Points on a hilly landscape, in no order, each with its height.
From any point a ball rolls to the lowest of the 2 points nearest to it. It stops when none of these is lower. Distance is the straight distance between rows; heights are no part of it.
(389) height 340: [125 106 133 135 154 129 135 124  86 136 128 166 124  84 121 136 158 111
 133 109 112]
(157) height 468: [ 47 141 116 175  95 120 150 123 181 130 151 179 164 122 119  81 146 140
 153 142  96]
(945) height 408: [161  41 178 121 144 141 107 112 119  86 100 146  94 112  75 141 180 124
  68 125 144]
(634) height 397: [ 99  95 147 107 111  90 125  94 139 142 140 146 112 160 134 152 117 102
 144  96 106]
(887) height 647: [141 200 117  79 128 163 118 117 100  84 101  83 178 150 124 130 143 120
 122  95 154]
(622) height 380: [153  61 158 153 157 136 127 119  89  97 127 156 109 110 109 129 178 109
 118  96 133]
(484) height 710: [172 113 127 151 170 163 121 173  66 112 146 128 121 131 117 101 131 155
 103 121 179]
(441) height 358: [146 129 168 174 108 119 143  81  96 134 148 176 105 154 140 128 119 159
  87 138 127]
(904) height 746: [204  99 144 150 126 163 144 142  97  85 137 145  77  76 105  88 153 109
  76  87 153]
(648) height 273: [178 146  96 109 135 140 129 150  83 115 113 133 178  91 173 115 131 106
 112 139 138]
(437) height 202: [ 47 187 108 139  46 171  89 170 177  93 145 130 140 130 121 113 106 143
 221 141  68]
(193) height 415: [142 109 169 142 148  93 180 125 106 137 129 115  52 109 125 152 124 117
  91 120 120]
(669) height 572: [193  82 193 128 142 149 154 134 153 111 122 133  53 107  98 145 138  89
  69 141 184]
(629) height 401: [ 59 197 107 115 127 121 104 170 216 127 104 123 145 136 166 171  92 146
 192 177 123]
(90) height 788: [130 116 153 145 117  99 111 152 108 181 136 165  59 160 125 103 143 147
  98 140 116]
(461) height 657: [198  81 128 109 151 152 134 132 109 124 116  88 161  94 124 114 115  98
 116 116 173]
(163) height 242: [ 61 188 125  73 169 126 125 146 157 117 130 109 144 149 119 167 103 180
 143 128 117]
(837) height 611: [152 146  94 110 160 151 127 127  98 116  94  55 139 156  97 116 143 123
 115  95 158]
(516) height 253: [171  93 119 107 123 129 168 126  84 117 136 104 111  66 138 138 151 120
  74 147 102]
(525) height 427: [184  49 145 132 124 149 126 105 116  87  74  98  83 110  89 135 153 102
  72  97 141]
(976) height 629: [ 92 142 132 125 117  72 152 130 159 140 142 129 152 165 139 103 144 126
 118 142 102]
(700) height 599: [ 79 151 133  80 151 103 142 161 153 129 146 137 152 154 154 117 155 118
 164 131 121]
(832) height 192: [140 150 112 141 151 114 129 121 101 124 116 153 165 113 186 115  84 126
 111 122 135]
(982) height 439: [ 94  72 167 145  99  85 122 106 173 137 130 159 103 169 104 125  81 128
 134 100 103]
(357) height 247: [ 45 192 110 135  49 131 112 145 182  99 119 134 153 119 127 135  92 164
 179 161  57]
(175) height 515: [ 47 117 153 162 111  92 148 158 165 120 160 150 137 150 142  87  78 147
 165 118 114]
(137) height 504: [114  85 121 159 138  68 158 133 161 148  78 150 104 165 114 112 105 156
 102 132 123]
(285) height 462: [ 75 104 119 184  68 109 121 104 180 138 131 146 122 164  93 109  75 161
 156 117 102]
(971) height 736: [142 148 112 109 118 132 123 129  93 180 134 166 110 152 128 127 117 125
 150 104 139]
(597) height 279: [ 66 166 103 188  47 152  88 146 182 102 148  79 141 124 108 108  58 128
 214 147  66]
(349) height 526: [124 186  68 104 161 158  98 110 119 146 141 129 124 119 126 126 122 134
 110 102 127]
(734) height 169: [198 119  70 102 112 172 131 149  99 115 152  59 121  93 140 135 144 116
 120 134 131]
(677) height 234: [ 71 154 122 120 153 122 140 121 126 156 109 123 149 128 124 163  92 145
 168 129 128]
(81) height 662: [208 117 127 161 139 149 139 127  93 137  98  83  98  78  62  92 135 125
 110  89 158]
(486) height 603: [ 82 208 130  70 146 184  64 106 156 114  72 129 187 136 157 169 151 129
 127 161 135]
(611) height 524: [ 68 167 108 149 124 120  64  90 167 118 118 157 175 138 157 140 120 127
 167 130 105]
(572) height 606: [204 123 137 117 131 171  97  87 113 121 172 101 134 127  88 116 155 113
 107 103 147]
(271) height 682: [145  74 141  92 152 142 160 105 116 155 108 127 140 135 119 126 125  92
 133 105 158]
(369) height 651: [ 94 111 148 145  90  77 118 110 168 122 134 140 151 136 110  94 149 151
  95 157  74]
(552) height 711: [152 131 138  94 117 141 152 112  85 112 125 134 135 151 122  96 134 119
  74  96 133]
(983) height 520: [ 62 190 100 149 112 139 142 132 140 123 129 198 167 128 123 105 143 159
 164 148 117]
(1009) height 636: [217  63 139 139 121 171  97 120  97 118 141 112 134  95 116 124 145  92
 122 113 166]
(766) height 288: [128  94 138  98 122 118 151 122  72 123 121 103 140 112 145 144 183 112
  93 155 116]
(684) height 563: [105 130 169 160 105  83 133 138 164 170 148 166 150 148 148  80  77 138
 159 144 129]
(838) height 656: [161 108 126 128 140 103 158 132 144 134 145 149 132 161 135 122 156 117
 120 144 126]
(366) height 387: [150 125 112  75 142 113  96 148 111 146 148  98 132 136 133 159 140 124
 116 127 113]
(88) height 165: [127 165  94  68 181 155 114 134 144 103 103  96 182 133 156 171 148  95
 154 128 148]
(839) height 216: [187  85  90 120 123 128 151 161 103 115 120  71  87 107 131 136 158 107
 103 122 131]
(344) height 444: [110  78 201 149 114  77 163 138 136 156 117 125  59 126 125 149 121 116
 128 144 133]
(136) height 422: [ 89 109 128 152 120 108 167 123 168 165 143 185 113 100 112 106 149 141
 147 131 110]
(665) height 735: [202 100 128 164 117 174 123 163  66  61 160 115 110 111 107 101 149 149
  93  92 164]
(220) height 586: [199  64 159 118 141 178 160 133 135 127 154  83  68 119  98 137 157  97
  94 126 178]
(428) height 730: [173 110 153 117 109 128 161 107 110 101 145 153  81 112 121  98 154 103
  56  95 115]
(495) height 291: [110 151 131  48 140 132  85 117 151 126 145 122 170 154 166 173  90 134
 142 148 123]
(209) height 681: [126 183 134  65 116 143 141 104 107 128 121 130 161 160 114 116 149 123
 113 103 128]
(701) height 287: [148 113 163 179 153 116 129  89  89 115 119 160 148 135 154 115 110 127
  79 114 131]
(423) height 414: [ 45 134 120 156  85 126 105 111 181 161 137 123 139 150 126 127  68 161
 177 151 108]
(749) height 610: [112 154 166 206  63  71 128 148 172 140 139 141 131 150 129  80  97 136
 181 157  96]
(603) height 152: [ 74 124 108 128 138 137 129 106 104 156 123 142 147 100 128 181 122 161
 157 173 121]
(310) height 555: [179  81 207 132 143 117 159 124 150 139 104 144  63 149  97 136  98 120
  82 131 177]
(149) height 229: [133 139 113  68 166 166 106 123 136  84 121 116 197 131 171 189  95 126
 140 147 144]
(296) height 327: [154 129  99 101 130 134 161 121  85 105 106 132 172 123 156 137 181 101
 126 147 135]
(433) height 168: [ 78 212 125  45 154 150  99 168 160 125 128 102 123 131 154 170 135 137
 153 139 123]
(893) height 174: [ 55 185 124  97  96 107 138 130 155 115 149 128 146 123 124 171 102 172
 153 149  77]
(735) height 604: [195  62 136 159  93 203 147 138 111  79 134  73  67  97 110 135 142 104
  96 122 185]
(595) height 637: [178 110  90 136 149 152 137 140  76 131  80  69 126 120  72  98 158 141
 102  98 168]
(519) height 476: [ 80 131 111 170 129 109  60  97 175 148 131 159 168 155 144 111  78 155
 152 135 115]
(195) height 805: [197 122 159 155 141 105 106 156  94 139 138 147  46 118 125 103 147 136
  80 123 129]
(367) height 383: [ 88  94 151 155 146 100 138 143 127 130 152 183 122 102 139 116 154 114
 148 120 114]
(545) height 85: [103 191  99  75 172 145 100 154 135 131 110 119 146 111 163 185 124 106
 183 121 131]
(214) height 675: [167  87 141 137 173 118 148 131 154 128 125 126 106 167 121 106 159 119
  80 123 168]
(397) height 100: [182 131  84 112 136 168 137 170  98  95 166  96 142  82 117 134 185 105
 140 109 141]
(348) height 379: [147 129 130 159 143 117 176 107  85 164 142 106  85 102 147 144 118 117
 120 127 134]
(588) height 473: [ 96  99 162 158 125  49 157 140 145 157 107 116  94 131 116 120 106 155
 132 160 100]
(30) height 567: [ 44 192 127 103 132 144  74 116 151 125 105 144 187 137 173 144 126 135
 158 163 122]
(895) height 689: [187  86 149 141 179 120 153 183 115 111 139 105  98 141 124 102 140 136
  87 132 167]
(181) height 530: [147  82 177 159 143  94 154 117 169 131  90 170  87 148 101 126 113 158
  89 122 131]
(343) height 423: [ 90 139 125 164 110 135 145  60 131 154 163 178 112 133 136 138 116 152
 111 137 110]
(480) height 566: [174 166  74  76 143 181 100 107 125 126 157 109 132 139 105 129 142 113
 115  87 143]
(840) height 349: [ 71 166 104 142 120  71 120 149 179 130  89 139 172 117 157 151 103 146
 183 170 103]
(210) height 359: [ 51 145 103 174  62  99  81 116 158 151 105 107 151 148 133 121  90 135
 211 164  94]
(151) height 480: [ 92 169  76 127 132 152 119  92 136 157 157 173 117 142 146 122 134 129
 107 121 101]
(712) height 705: [163 102 129 111 116 161 155 108  94 189 106 148 110 139 120 131 125 101
 130 130 151]
(464) height 186: [186 140  83 153  94 162 116 166  90  66 163  48 147  59 105 106 156 128
 149  94 139]
(900) height 560: [ 43 151 139 116 112 118 126 168 161 129 153 156 167 151 168 109 101 120
 187 128 123]
(363) height 283: [100 159 115 141 134  79 143 121 131 144 103 159 187 110 182 137 110 127
 140 162 109]
(13) height 768: [119 114 136 145  92 116 116 135 109 174 150 177  70 171 142 129 129 140
 159 133 126]
(439) height 429: [170 117  92 118 179 141  74 140 109 130 137  84 150 121 119 161 147 131
 158 133 140]
(724) height 690: [205 159  99 156 160 126 123 117 109 145 118 115 122  95 112  91 136 117
 102 102 142]
(850) height 320: [127 161 124 123 150 119 167 118  92 162 118  91 133 130 142 152 121 137
 137 144 143]
(755) height 347: [118 124 132  83 138  97 105  94 138 142 137  94 150 161 137 168 122 116
 131 133 114]

Where does a ball stop that starts at each point below?
(665) | (175)
(904) | (837)
(588) | (603)
(971) | (832)
(366) | (545)
(982) | (545)
(349) | (832)
